A landscape with many peaks, sampled at points; each row gives a point and its height.
A climber steps from a point to whichever of its 4 nearest points has the largest rise for the distance, and stops where none of them is higher. Distance is the straight distance between rows; heights are no part of it.
Rizar: [-17   2  15   2  13  29  25 -11 -48 -21 -55 -45  36 -22  29  21   1  -9
  43   0  -4]  (h 478)
Kiv: [ -6  -4 -18  41 -51  36  -5  12   1  -2   8  15 -17  34 -35  54  19 -10
  12  14  -5]  (h 120)
fave: [-36  30 -45 -30  25 -33 -30  16   4  -9 -38   2  21  -5  33  23  -2 -21
 -19 -21 -30]  (h 763)
rugub: [ -1  32  -2 -35  32 -42 -36   5  27 -35  -4 -13  -1 -44   9 -67 -21  25
 -26 -11  31]  (h 420)
Bunu: [ 16 -25  70  13  16  -2  -2 -13  25  25  17  10 -24  -7 -28 -43  -8 -11
  25 -12  22]  (h 605)
kosiv: [ -3   4 -13 -27  11   7 -48 -13  -9  22  21  26  17  12 -20  18 -15   2
 -42  11  -2]  (h 361)
poba: [ -4  23 -30  17  20 -11  33   0 -12  -7 -24  -3   7 -22  31  22  -3 -25
  30 -20 -23]  (h 741)
vemo: [-13  19 -46 -28  32  -6 -43  10 -18  17 -15  24  17  12  23  20  17 -17
 -38  -4 -24]  (h 806)
tege: [ 20  20   2 -40  46 -39 -46   7  33 -14  28  -9   0  -2  -1 -56   7  24
 -21 -13  25]  (h 92)
Bimib: [ 33 -13  24  18 -46   8  27   3 -50  14 -34   9 -14   9  14  54  27 -18
  36 -15 -20]  (h 466)
tugad: [  1   8 -13  16  -7   5  60  -3 -25 -20 -26 -18  15 -26  41  18  -7   1
  45 -14  -9]  (h 707)
nuf: [ 26  -3  68 -23   3   8   4 -16 -36  19 -29 -32  -2 -19  -7   5 -35  18
  -2  17  21]  (h 566)
dakat: [ 41 -32  45  15 -42 -12  -7 -18 -27  28   2  19  11  12   6  15 -19   0
  11   5  19]  (h 533)
Vog: [ 60   5  57 -20  21 -36 -38   6   6  31  33 -43 -13  10 -11 -40  14   7
   6 -19  38]  (h 747)
mumag: [-26  19 -34  -6  -6  17 -13   8  -7  -2  10   6  12  -2  -1  32   3 -28
   6  -5 -35]  (h 650)
Tis: [ 17 -10   7 -13 -17  -8 -31 -25 -10  21  12  11   6   6   0   3 -13  16
 -24   1  11]  (h 499)
par: [-11 -12 -29 -54  26  -5 -23  22  54  -2  18  17   4  19 -28 -11 -20  28
 -56  26   9]  (h 459)
geval: [ 18 -26  25  40 -26   6  29 -23 -36   6  -3  -2   0  -9  11  37 -30 -21
  45  14  17]  (h 53)
bupi: [  3  11 -29  12 -17  -6  29  -7 -27   7 -49 -19  19  -9  41  34  30  -4
  24 -43 -30]  (h 662)
kof: [-53 -14  -5 -35  22  -4  23  22  67 -32  21  19 -18 -14  -9 -57  -3  34
 -35  40  16]  (h 491)
vada: [ 38   8  10 -30   0 -10 -26 -16 -26  26 -13  11  22 -14  11  22 -24  -4
 -12  10  19]  (h 696)
podet: [ 38  23  51  -8  59 -23   2   1  17  -7  45 -47 -19 -25  -2 -61   6 -18
  23 -15  12]  (h 745)
ronez: [-30 -11 -54 -31  -3  16   0  18  30  -2  31   6  21  35 -25  41 -15 -10
 -36  39  -3]  (h 562)
zete: [ 45 -12  57 -24 -11  -9   3 -18 -43  26 -41 -19  22  -5  -5  25 -30  10
  -4  24  11]  (h 576)
dadu: [ -7 -20  17  57 -30  22  19 -14 -23  13   2  38  -5  12 -14  37 -23 -13
  23  26  31]  (h 437)
laf: [-26  -6   8  11  18   5  -2 -21  40  -9  29  30  -9 -18  -5 -70 -19  18
   2   9  16]  (h 693)
fatat: [  3  16   8 -10  34 -12  -8   5  43 -27  41  -9  -2 -26  -1 -85   1  30
 -20 -13  27]  (h 648)
sefep: [-13   2 -14  12 -23  28  40  -2 -20 -19 -68 -62  13 -16  38  15  29   5
  27 -24 -29]  (h 489)
vopa: [  0   3 -29  25 -49  14   5  -4  -6  12 -24   7 -13  19   3  28  37   5
   4 -63 -37]  (h 613)
bonub: [-16  -8 -19 -45  29 -32 -10  53  72 -41  22 -18 -22  13 -36 -44  12  35
 -56  23   5]  (h 458)
goge: [-22   7  20   5  26   5   8  -5  32  -7  24  11 -20 -12  -6 -71  -8   5
   1  -3   2]  (h 744)
zerib: [-27 -16  -2  -9   8  13  -2 -15  26  -6  25   8  12  -6 -21 -25 -16  16
 -11  36  16]  (h 391)
dekeb: [ 10 -12  50  14  19 -17  22 -17  23  12  14  -9 -26  -9  13 -76   2   3
  39 -12  13]  (h 532)
lan: [ 22 -13  33  -6  -3  -7 -21 -21  12  25  14   7 -19  13 -31 -13 -10  -5
  -9   1  32]  (h 347)
Nas: [ -1  -3   7  52 -19  17  48  -2 -30 -11 -41  -3  -6  -9  12  35  12 -18
  59 -29  -3]  (h 723)
sumol: [ -9 -33 -13 -34  16 -11   1  23  74   1  36   4 -23  25 -21 -21  -6  20
 -68  33   8]  (h 528)
Geba: [  2  20  -3  -7  17   7  30  -8 -29 -16 -20 -12  13 -38  35  24 -25 -11
  31  -4   1]  (h 670)
Pilu: [  3   9 -29  33 -47   8   7  13 -20  -2 -13  22 -26  26 -10  52  41  -6
   8 -34 -33]  (h 340)
gugo: [ -2  30 -32 -40  46 -40 -44   2 -11 -34 -11  20  10 -15  -2 -29 -19  20
 -45   7  10]  (h 638)
mebov: [ 15  13  30 -11  33 -10  14 -24   7 -11  12 -12   0 -19  15 -51 -21  25
   4 -15  41]  (h 714)
lom: [  8  -1  -9  57 -31  13  55  -3 -24 -11 -20   2   0 -16  26  26  -8 -12
  57   3  14]  (h 608)
fode: [ 13   3  58  -1  30   5 -12  15  31  36  42 -12 -31  13 -60 -59  30 -13
  21   0  10]  (h 759)
lipo: [ 63  13  38 -32  12 -38 -51  -1   2  11  17 -16  -3  12 -17 -20  23  20
 -20  -5  26]  (h 756)
kemik: [  9  -1  28  15  11  24  46 -12 -47 -28 -49 -34  13 -29  15  12 -13   3
  40  20  14]  (h 425)
fufik: [ 60  11  62   7  13 -18 -22  12   6  20  31 -14 -35  12 -34 -50  16 -14
  24   2  30]  (h 711)
vod: [ 41  16  39 -42  20 -27 -26  -6  -7  -9  11 -33   7 -13   0 -24 -13  32
 -24 -30  27]  (h 654)
Poged: [ 26   3 -32 -23 -54 -10  -3   5 -10  28 -24   5  -2  13  29  56  60 -13
 -11 -35 -58]  (h 656)
boz: [   7   24   46   18   54   -2    3   30   41   -3   48   -9   -6  -40
    2 -102    9  -10   38  -12    4]  (h 827)
putip: [-18   2  -7 -48  33  -8 -50  21  43 -20  28 -15   7  10 -26 -30   2  29
 -62  20  13]  (h 257)
Zad: [ 13  12  16 -27  34 -25 -25 -13   1 -21  11 -31 -12 -12  10 -37  -8  24
 -29 -12  45]  (h 339)
Bobe: [  1  -2 -32  34 -19  23  -1   5   2  -2  11  25  -5  12 -12  39  -3 -16
   1  26 -13]  (h 79)
Sib: [  1   2 -22 -40  16   9 -40  -1  34  -5  35  -2   5  23 -31 -13  -7  12
 -63  11   1]  (h 214)
toma: [ 55   1  53 -49  -6 -11 -24 -16 -37  41 -11 -16   8   3 -17  13 -12  20
 -17  10   6]  (h 575)
kefig: [-43   3 -25  -6  31   1   4   0  36 -39  22  24  -1 -42  -1 -63 -25  27
 -35  25  10]  (h 496)
Nadi: [-11  13 -23  10  21 -10   7 -15 -26  -8 -19   4  19 -35  34   9 -25 -26
   9  -4 -13]  (h 732)
murug: [ 33 -18  24  59 -60  28  37   3 -45  12 -16  26 -21  10 -11  60  -7 -17
  25  10   3]  (h 643)
nunev: [ 14  16  26 -27 -39  -7  -2   7 -49  15 -32 -23   8  -7  14  51  -6   4
  11  21 -25]  (h 767)
bezil: [-29   1   3  -3  21  -8 -11  23  59  -1  45 -13 -22 -15 -20 -82   7  15
 -31   3  19]  (h 764)
kadeg: [-15  17 -40 -39  18   9 -48   7   2  21   1  27  16  18 -10  20 -11  -6
 -52  16 -26]  (h 622)
Suneb: [ 17   0  35  -6  37 -13 -21   3  39   4  32 -13 -23   7 -39 -52  27  15
   3  -1   4]  (h 782)
lem: [ 30  16  46 -11  29 -11 -22   6  22  23  34 -24 -12  -4 -10 -55  35  -1
   5  -6  12]  (h 739)
damap: [-23  -6 -25  32  -9  20  -2 -15   7   1  30  15  -1   2  -6  22 -33 -14
  17  23   7]  (h 97)
sugod: [ 26   4   1 -29 -19  12  -5   4 -55  25 -24  -8  14  12  15  58  -7 -15
   6  -3 -29]  (h 789)
rokab: [ -7 -25  10 -24  16 -17 -15  22  67 -20  38 -20 -20  14 -32 -46  11  13
 -52  20   9]  (h 523)
kas: [  9  17   9 -10  24 -21  -6 -42 -13   5  23   8   7   0 -10  -7 -29  21
  -7   1   6]  (h 367)
gim: [-22  17 -49  26  -8   4  16  14  -7  -9 -13  14 -14  -5  25  23   8 -20
  32 -40 -12]  (h 742)
Saden: [  0 -22  32  48 -35   8  45 -23 -18   2  14   3 -15 -17   5  11 -28 -17
  52  19  34]  (h 386)
fas: [ 12   8 -12 -18 -24   1 -16  12 -31  19 -15  19  19   4  14  43  11 -43
  -4  -6 -32]  (h 746)
Voso: [-17 -23  35  13   2  11  16 -29  11  14  21  16   0 -20  -2 -53 -26  -3
  36  -9  15]  (h 454)
gado: [-46   2 -80  21 -17  20  20  29  32 -24 -37  10 -10  15   6   4  45  14
  -5 -41 -27]  (h 646)
nitok: [ 20   1  -3  -1 -49  -1  21  -3 -30  23 -30 -10   1  12  17  57  22   1
  26 -15 -34]  (h 535)
Mep: [ 62  -3  78 -37  14 -44 -28  13  -1  32  28 -49 -24   1 -10 -20  25   1
   6 -11  27]  (h 724)
fepu: [ 53  21  58 -18  45 -31   7   3  -8   5  20 -57   8 -17  13 -58  14   2
  34 -10  32]  (h 705)
tuza: [-24  18 -40 -32  36 -12 -23  13  -2 -10  -8  34  20  -8  10 -19  -7  -4
 -37   4 -10]  (h 817)
vig: [ 36  -4  28   8 -54   5   2  10 -52   8 -45  -6   0  10   2  70  23 -15
   4   1 -18]  (h 722)
fumi: [  3  28 -26 -47  30 -18 -53  14  13  -9  11  -2  15  21 -21 -25   1  27
 -63   8  23]  (h 4)
Dizet: [  0  -9  30  18   8   0  -1 -26  11  18  12  17  -8  11 -12   3 -24  10
  15  20  19]  (h 216)
Rovul: [-14  23 -21  -8  35 -22 -38   4  28 -48  12  12   1 -26   4 -62   9  16
 -39   0  35]  (h 554)
tese: [-34  -5 -36 -11  -2  39  -3  31  31  -7  22  14   3  26 -20  11 -13  -5
 -24  42 -12]  (h 652)
Rolel: [  7  -8  -8  51 -47  12  24  -5 -26  -2   0  19 -18  12  -6  34   0 -10
  26 -12  -1]  (h 498)
zuse: [ 48   9  63 -11  37 -24  -6   3  -3  24  22 -28 -18 -12 -20 -45  17   1
  28  -8  24]  (h 721)
zani: [-53   3 -52  49  -3  14  26  11  22 -38   3  10  -7 -10   6  18 -12 -18
  24  -9 -20]  (h 804)
pizum: [-34  26 -50   8   5 -18  49  12  -4 -20 -52 -20  30 -21  47  24   5  -8
  21 -34 -27]  (h 749)
Gozud: [  3   5 -25   6 -19 -21   8  14  -2  -1 -56  12  13  11  53  40  31   2
  15 -34 -48]  (h 676)
zedo: [ 10   3 -16 -17   6   3  -6 -17 -26  11 -20 -20  20 -10  33  24 -17 -11
  16  10  -6]  (h 706)
gudem: [-19  -5 -33  34 -29  30  27  32  10  -4   9  18   0  29 -20  37  -4 -15
  -8  25  -9]  (h 398)
vunem: [ 40 -22  40  24 -44  -3  12 -12 -45  18   1  13   5 -13   3  39 -15 -19
  23  13   6]  (h 284)
nodol: [ -3  -6  39  -9  35   9 -17  41  58  -1  44 -23 -25  14 -44 -65  18 -17
 -15  19   2]  (h 786)
meno: [ 14   7  12   9 -37   4 -14   3 -43  18  -5   9   4   6  12  66  -8 -16
  22  -1  -9]  (h 531)
zak: [  8   5 -27 -55   8  -2 -76  14  22  -6  16  -7   4  15 -18 -13   3  29
 -83  14   3]  (h 210)
kad: [  3  17 -29 -32 -12   5 -25  14 -31  20 -14  11  19   4  25  37  -8 -28
 -13  -5 -31]  (h 765)
fubu: [ 11  10   4   1 -30  17  18  13 -36   0 -64 -51  16  -3  35  37  27   0
  40 -20 -25]  (h 527)
zem: [-59  19 -51   7  22  10   2   0  -9 -27   8  15   6 -30  18   9 -21 -16
   8  11 -10]  (h 816)
togez: [ 22  -6  33  -7 -25   5  19  -5 -61  -2 -40 -37  15 -17  11  53  14  -3
  37  21   9]  (h 702)
rus: [ 36 -22  47 -11 -16   4 -16 -20 -38  33  -6   9   5   4 -18  19 -26  12
   7  24  22]  (h 597)
vev: [-18  -2 -40  52 -22  30  29  13  -4 -16  -2  26 -19  19 -18  15  14 -12
  22 -21 -14]  (h 529)
pibo: [-29  -3 -31  73 -30  28  59  -4  -6 -33   5  33 -13  -3   5  11   0 -23
  41 -32 -11]  (h 543)
tem: [  2  -9   8  62 -31  20  48  -9 -22  -6  -8  19 -25  26  -7  32   8 -19
  40  -1 -13]  (h 640)
sefe: [-21   9  -2 -34  23 -12 -25  17  42 -38  29   4 -17  -1 -22 -60   2  24
 -42  11  22]  (h 660)
Vaki: [-55 -23 -44  43 -11  19  19  33  26 -31  21   4 -14  16  -7  23   8 -28
  -1  25  -8]  (h 861)
lubul: [ -9  -7   0  39  -9   8  20 -27 -11  18  11  27   0 -11  -2  -3 -27 -11
  20  15  13]  (h 235)
nutas: [-54 -19 -51  -3  -8  14  11  23  29 -29  10  11   6 -10  -5   9 -16   0
 -43  31  -9]  (h 803)
lurel: [ 17 -12  59  -7  31  -5 -23  -1  13  17  44 -11  -9  19 -44 -34  37 -10
  -9   2  23]  (h 779)
fel: [ 21 -31  45  40 -43  -4   3 -25 -14  25   1  32  -8  21 -18   8 -31  -5
  23  28  41]  (h 474)
nuri: [ 12  -5 -12  11 -34   1  29 -11 -18   9 -62 -20  19  17  67  24  40  26
   7 -56 -37]  (h 645)
kevu: [ 14 -16  14 -12  -7  -5 -27 -28   1  13  25  21  16  -5 -19 -15   5  13
 -28  -3  19]  (h 409)
togeb: [-16   4 -35   7 -50 -29   8   2 -11  18 -35  13   0  41  41  29  51  12
 -27 -46 -47]  (h 649)
rala: [-22 -18  36  10  36   4  15  -9  58  -2  39   4 -21 -34  -9 -91  -2  -2
   7  11   0]  (h 798)
fek: [-19   6 -17 -27  27  10 -31 -16  14 -26   8  10  15 -14 -16 -32 -37   7
 -43  26   1]  (h 501)
Tok: [ -3   3  56   2  17  -7  -6  -9  17  24  37 -12 -15  -7 -30 -62   4   2
   8  -2  10]  (h 694)
rafi: [-41 -30 -10 -19  14  -1  12   7  66 -19  20   9   3 -20  -6 -55 -26  19
 -26  40   2]  (h 479)
Pep: [ 26   8   1 -14  23  -9 -22 -23   0   9  17   9   2  13  -7 -22  -3  16
 -43   3  26]  (h 336)
pide: [ 22  -8 -17  -5 -69 -21  13  -5  -8  18 -45 -17  -4  29  38  27  48  23
 -13 -41 -50]  (h 616)
lifak: [ 26 -23  57   9 -18  22  14 -28 -34  19 -27  -5  22 -11   8  13 -25   6
  28  27  34]  (h 730)
Tiril: [ 38  17  39 -27  38 -32 -10   2   3 -13  18 -59  -3 -13  15 -62  -7  16
  12 -25  24]  (h 651)
Fibaf: [ 12  13 -22  -8 -25 -11   9   6 -32  25 -31 -19  17  -8  38  44  12  -1
  16 -26 -32]  (h 661)
gava: [  5 -17  10 -28  19 -11 -26  21  59  -6  48 -33  -5  28 -36 -29  18   2
 -46  20  10]  (h 473)
vas: [-17   1 -68  15 -18 -17 -10  29   7  -2 -22  21  11   7   4  18  21 -11
   7 -33 -34]  (h 743)
kemum: [ 45  12  47 -17  24 -19 -36   7   7  28  49 -19 -15   8 -27 -30  33  -6
  -5 -17  15]  (h 768)
Dud: [  5   6 -16  -4  -8   1 -13  -2 -25   8 -12  -5  20   1  23  30 -26 -21
  -7   8 -21]  (h 674)
Dul: [ 11  -1  27 -46  14  -8 -56  32  41  13  52 -15 -15  39 -18 -32  24   1
 -47  11  15]  (h 355)
Dete: [-16  14 -55 -23  10   5 -43  23 -10  14  -5   8  28  22   8  47  13 -36
 -29 -18 -43]  (h 762)
gase: [ -6 -28  12  22 -29  32  -3 -11   6  24  22  10   0  24 -34  26   0  -5
  -1  41  19]  (h 232)
Gidan: [  5  -8  -5   8  -1   6   2 -28 -21   6 -16   9  19  -7  25   2 -24  -4
  17  16  13]  (h 306)
Nef: [-49 -10 -50 -11  18   8  19  25  43 -28   8  17   1  -8  -3   8 -19   0
 -36  59 -15]  (h 830)
manel: [ 25  -1   6  41 -57  22  19  -1 -36   4 -12  34 -40  21 -13  57  12 -18
  19 -10 -16]  (h 456)
zino: [-10  39 -39 -49  42 -33 -28  -4 -23  -4  -7  23  18  -3  14  10 -19 -14
 -30   7 -17]  (h 860)
fazet: [ 27   2  18  -9 -45  15  23   2 -45 -14 -77 -29  12   7  23  44  50   5
  24 -18 -33]  (h 500)
kupon: [-16 -24  31  23 -24   4 -10 -22  14  39  27  12  -3  26 -35   5  -4   2
  -4   5  28]  (h 258)
tuf: [-29   4 -22 -15  39   4 -20   5  41 -19  21   9   9   3 -16 -30 -17  32
 -34  21  22]  (h 552)
fuma: [ 31 -20  37  21 -39   4  12   1 -36  -1 -32 -17   1  -5  27  52  13 -32
  34   0  -5]  (h 384)
dudos: [ 16 -28  54   9 -18  -5   7 -31 -23  28  10  23   5  -6 -15   2 -13  23
   7  15  38]  (h 513)
zivep: [-10  12 -24  30 -25  15  11  -3 -16   2   5  16 -12  -3  17  41  -3 -30
  17 -17  -2]  (h 471)
faso: [-44 -16 -64  12  -3  20  38  29  34 -12  16  15 -11  20 -22  29 -25 -16
 -19  35  -3]  (h 802)
sug: [ 28  -3  35  21 -44  17  53  12 -51 -18 -56 -14  10 -19  21  53   7  -9
  51 -11 -15]  (h 559)
dubiv: [ 34 -24  32  71 -52  16  49   1 -45  -9 -14  19 -14  10  -5  22  -7 -22
  46   8  24]  (h 870)
vug: [  8 -15  15 -19  11   4 -38  -5  18  31  16   5   7  12 -37 -23  -5  21
 -36   3  23]  (h 369)
tik: [-43   1 -42 -24  36  -2   2  10  43 -43   9  16 -10 -21 -17 -33 -11  18
 -49  49  15]  (h 502)
giso: [ 11  11 -19  30 -45  17  14   9 -35   0  -4  27 -11  19 -15  68  14 -18
   5 -18 -14]  (h 105)
nesak: [-58  -2 -13  35  20  20  25  -7   8 -30  22  37  10 -30  -2 -23 -35   7
  20  30   1]  (h 591)
pabe: [  2   4 -12 -16  -8   3 -28   1 -26  12  18  11  32   2 -12  19  -2   2
 -24  28   3]  (h 301)
dig: [ 38  -5   3  20 -51  -1  25   0 -49  -4 -37   4 -24   5   6  61  33  -7
  31 -26 -28]  (h 402)
fud: [  4   1 -45  21 -33  -7   9   2 -13   2 -36  -1   1  13  30  15  48   2
   7 -51 -55]  (h 692)
nire: [-25   8 -26  47  -6  20  36  -9 -31 -18 -10   8   1  -7   7  31 -19 -26
  41 -10  -3]  (h 551)
kol: [-24  15 -32 -11  24  -1 -16  -7 -20   1  -1  14  21   7   5  10 -27 -17
 -25  -5   5]  (h 788)
Delem: [-18   2 -44  41 -25  34  21  17  -7  -2  -7   7   7  28  -7  39  22 -24
  22 -22  -9]  (h 475)
Fup: [ 27 -24  45  -1  20  -2   0  24  41  34  51 -22 -37  38 -73 -47  24 -12
   7   9  -3]  (h 734)
ropib: [ 49  -8  82 -35   9  -3   4 -25 -28   8 -21 -22   4  -8  -6  -8 -10  29
   1   1  37]  (h 557)
luk: [-13  -5  25  14 -32  43   7 -10 -67 -31 -85 -44  15 -15  21  34  44 -12
  59  -9 -14]  (h 488)
nerav: [-45  10 -62  43 -19  11  34  -1  30 -19 -25  14 -19  -4  10  10  23  12
  17 -56 -32]  (h 701)
ruf: [-21  -9  -9 -44  38 -23  21  41  79 -47  33  15 -23 -16 -11 -56  -6  37
 -56  45  25]  (h 482)
fiba: [-32 -37  -4   1  -7  18 -18  -7  30   9  14   2   7   6 -13  -1 -18   0
  -7  37  18]  (h 233)
fitep: [ -1  16  -4 -34  26   4  13 -23 -32 -23 -31 -23  29 -27  36   5 -23  -1
   6   8 -12]  (h 778)
Zaf: [ 24   4  25 -16 -22  -6 -26 -24 -37  28  -9  11  12  -4  -1  56 -14   3
  -7  23 -11]  (h 733)
nibur: [ 13 -10  57  12  35  -9  26 -41  13  14  15  -4  -2 -25   0 -62 -21   6
  25 -13  26]  (h 510)
sef: [-16   4 -49   4 -21  11 -28  25  12  11 -10   7  11  23  -2  48  24 -19
 -12 -11 -41]  (h 719)
zum: [-20   7 -11   2  12  -4  -7 -30   1  -4  23  15   6 -23  16 -20 -29   9
  -2   7  19]  (h 553)
zomo: [ -7 -18  13  10   1  13 -14 -28  16  21  22   8  -1  12 -16 -12  -6  12
  -4  10  24]  (h 325)
Tirun: [ 11   9   5  16 -13  30  48   3 -36 -17 -48 -29  -4 -29  35  38  17   3
  46 -24 -10]  (h 610)
bel: [-46   1 -64   8 -20  19  17  48  25 -26  -6   8  -7  19 -10  51  26 -14
 -16  -8 -16]  (h 731)
nemik: [ 18   1  21 -18  17 -11  -2 -30 -26  -4 -14 -22  18 -24   2  -3 -38  14
   7   8  15]  (h 408)
nofu: [ -9  13 -52 -14 -26 -18 -19  21   3  26  -9   6  -3  29  18  43  46 -34
 -11 -44 -56]  (h 688)
bub: [-35  33 -44 -29  52 -26 -29  -2   2 -39 -11  19  11 -15  10 -21 -17   4
 -21  28  -9]  (h 829)
Lof: [ 23  11  21 -17  25 -14 -42  -9  31   4  37 -17  -7   2 -14 -55  11  23
 -13 -16   2]  (h 824)
gofi: [-25   4 -38 -18   5  -1 -26   1 -21  11  12  10  12  26  -2  35  -8  -8
 -36  22 -30]  (h 655)
gog: [  5  -9  25  14 -21  -3  -6 -28 -15  20   6  15  13  10  -5  23 -21  -9
  13  12   9]  (h 182)
Tobes: [  9  11   0 -29  37  -9   7 -25 -21 -10 -16 -22   8 -20  20 -21 -32  16
 -14  -9  15]  (h 530)
tef: [ 42 -33  80 -17  -3 -16 -25 -23 -22  42  -9  15  -9   6 -21  -6  -1   6
   2  -2  35]  (h 577)
fil: [ 32  16   2 -44   0 -31 -59   0  -5  11  34   1  -7  19 -21  -9   4   9
 -54  -9  11]  (h 568)
laved: [-43  -3 -64  -7  19   0 -19  22  23 -13   8  12  12   7 -12   4 -11 -13
 -23  30 -16]  (h 805)
zalut: [  2   3   6 -16  32  -5  24 -42  -2   0  -5 -13   4 -26  25 -30 -24  22
  16  10  16]  (h 450)
fefan: [-19   7 -53  37   6   7  39  15 -10 -24 -60 -24   1  -6  48  15  27  -8
  36 -45 -38]  (h 740)
dazu: [ -3  -8   9  29 -14  15  48 -21 -39   3 -10  -4   3 -22  21  22 -23  -8
  53  20  30]  (h 465)
siv: [-62   0 -71  25  10  10  16  38  35 -42   1  16  -4  -7   5  23   2  -9
  -8   6 -36]  (h 773)
purat: [-28  22 -61   8  22 -12   3  16  18  -2 -13  14  -5 -10  35   9  35  -3
  10 -35 -34]  (h 750)
Fiz: [ -5   9 -45  15 -27  -2 -12   8 -15  16 -20  14   4  30  18  32  35  -4
  12 -39 -34]  (h 720)
vizi: [-62   3 -46  -1  34  -2 -17   5   0 -26 -13  27   4 -27  10   1  -3 -14
 -12  13 -17]  (h 819)
fite: [-16  -8  17  34   1  -2  28 -30  -7  -1   7  26   0 -24   5 -16 -44  -3
  39   5  24]  (h 380)
Napof: [-10  -3  20  11 -19  39  49   3 -47  -9 -68 -35  14 -37  27  23  12  -4
  51  -9 -12]  (h 536)
Ziz: [-20 -29  12 -18   9   1 -17  14  48   5  29 -20 -11  18 -12 -45  -1  25
 -35  15  14]  (h 634)
zar: [ 34 -16  50  13 -59  14   7   7 -51 -12 -60 -33  11 -10   6  61   9 -22
  27  12 -21]  (h 647)
Tun: [ 41   6  55 -27  23  -8   1 -28 -24  -8   1 -36   6 -15   9 -25 -22  19
   2 -13  43]  (h 555)
momuf: [ 14 -22   2  43 -31   0  -9 -20 -12  16   4  23   4   7 -12  30 -28  -7
  22  27  10]  (h 323)
Gagun: [ 24 -15  49 -15  30  -2  28 -35  -2 -17  -5 -43   7 -20  23 -43 -32  28
   5  -1  41]  (h 526)
Som: [ 48 -12  53 -21 -20 -17  -3 -18 -26  20 -10   8   7  10   2  11 -23  23
 -10  16  33]  (h 580)
Tum: [ -9  31 -47 -22  -2 -11 -25   1 -18  21 -26  -1  11   8  21  40   8 -12
 -12 -14 -37]  (h 774)
Tez: [ -1  16 -14 -14  19 -18 -15 -23   7  -9  25  17  10   6  -1 -48 -15  16
 -29  -3  11]  (h 537)
migat: [-19   2 -44  16 -28  36  33  41  23  -1  13 -10 -20  52 -27  59  31   2
  -9  -9 -38]  (h 657)
Dake: [ 13  21  35   5  39   3  -7  32  51   8  42 -15 -29  -8 -17 -75  15  -1
  43  11 -10]  (h 873)
vaz: [-16 -22 -42  22 -58  18   3  20  20  11 -26  16 -22  44  -9  37  57  12
 -44 -38 -53]  (h 644)
Vurob: [ -7  -4  32   4  33   2 -12  31  43  -6  35  -7 -12 -11 -26 -71  18  11
 -10   7   3]  (h 812)
meteg: [  5   1  44   0  29   2  15  16  50  -3  44 -13 -14 -15 -16 -89  12  -7
  20   0  15]  (h 844)
ziza: [-39  18 -54 -25  30 -27  13   3  -5 -18 -46  -3  20 -12  57  18   6 -14
  10 -39 -34]  (h 757)
zat: [ 36  29  47   4  37  -4  -6  18  27  13  35 -32 -15 -12 -23 -77  22 -17
  36  -9   7]  (h 833)
Nudi: [  1  45 -18 -28  49 -17 -28 -26  -8 -15  18  16   1 -19   9 -23 -19   6
 -15  -2  16]  (h 847)
sabop: [-41 -10 -14  29  18  17   2 -15  26 -20  13  30  14 -19   4 -26 -36  18
   6  11   8]  (h 611)
deda: [-14  -4  10   3  13   9  -1 -17  20  12  31  14  -3   5 -19 -18 -28  15
 -14   6  24]  (h 431)
nuso: [-22  -4 -39  43  -8 -16  38   1  -3 -25 -34  22  -5 -10  20  13  -5  -5
  35 -51 -19]  (h 735)
Rara: [-31 -20 -32 -26  15  -1  11  20  60   2  32  21   4  38 -25  -2 -24   9
 -63  45   9]  (h 539)
bezom: [ 36 -19  56   0  11 -11  14 -38   7  22   1  -5  -5  -5   0 -41 -26  11
  17  -1  34]  (h 503)
Zam: [ -6 -17  -3  48 -30  26   1 -10 -13   7  27  20   0  10 -35  40  -7 -13
  20  16  16]  (h 277)
mibis: [-26  -5 -60  -5 -44   5 -13  26  10  10 -34  20   2  37  14  38  57  -3
 -25 -47 -45]  (h 666)

Two climbers start at each pair of points below. Name the first point that both come to, or write -.
Dizet, Zam -> -
bupi, togeb -> Fiz
zomo, kas -> zum
zuse, vod -> kemum

Where does a climber stop that starts at each point below?
fufik -> Lof
Sib -> Nef
Mep -> Lof
damap -> rus
sumol -> Dake
Pilu -> zino
gava -> Dake
rugub -> Dake
Fup -> Dake
sefep -> zino
fubu -> zino
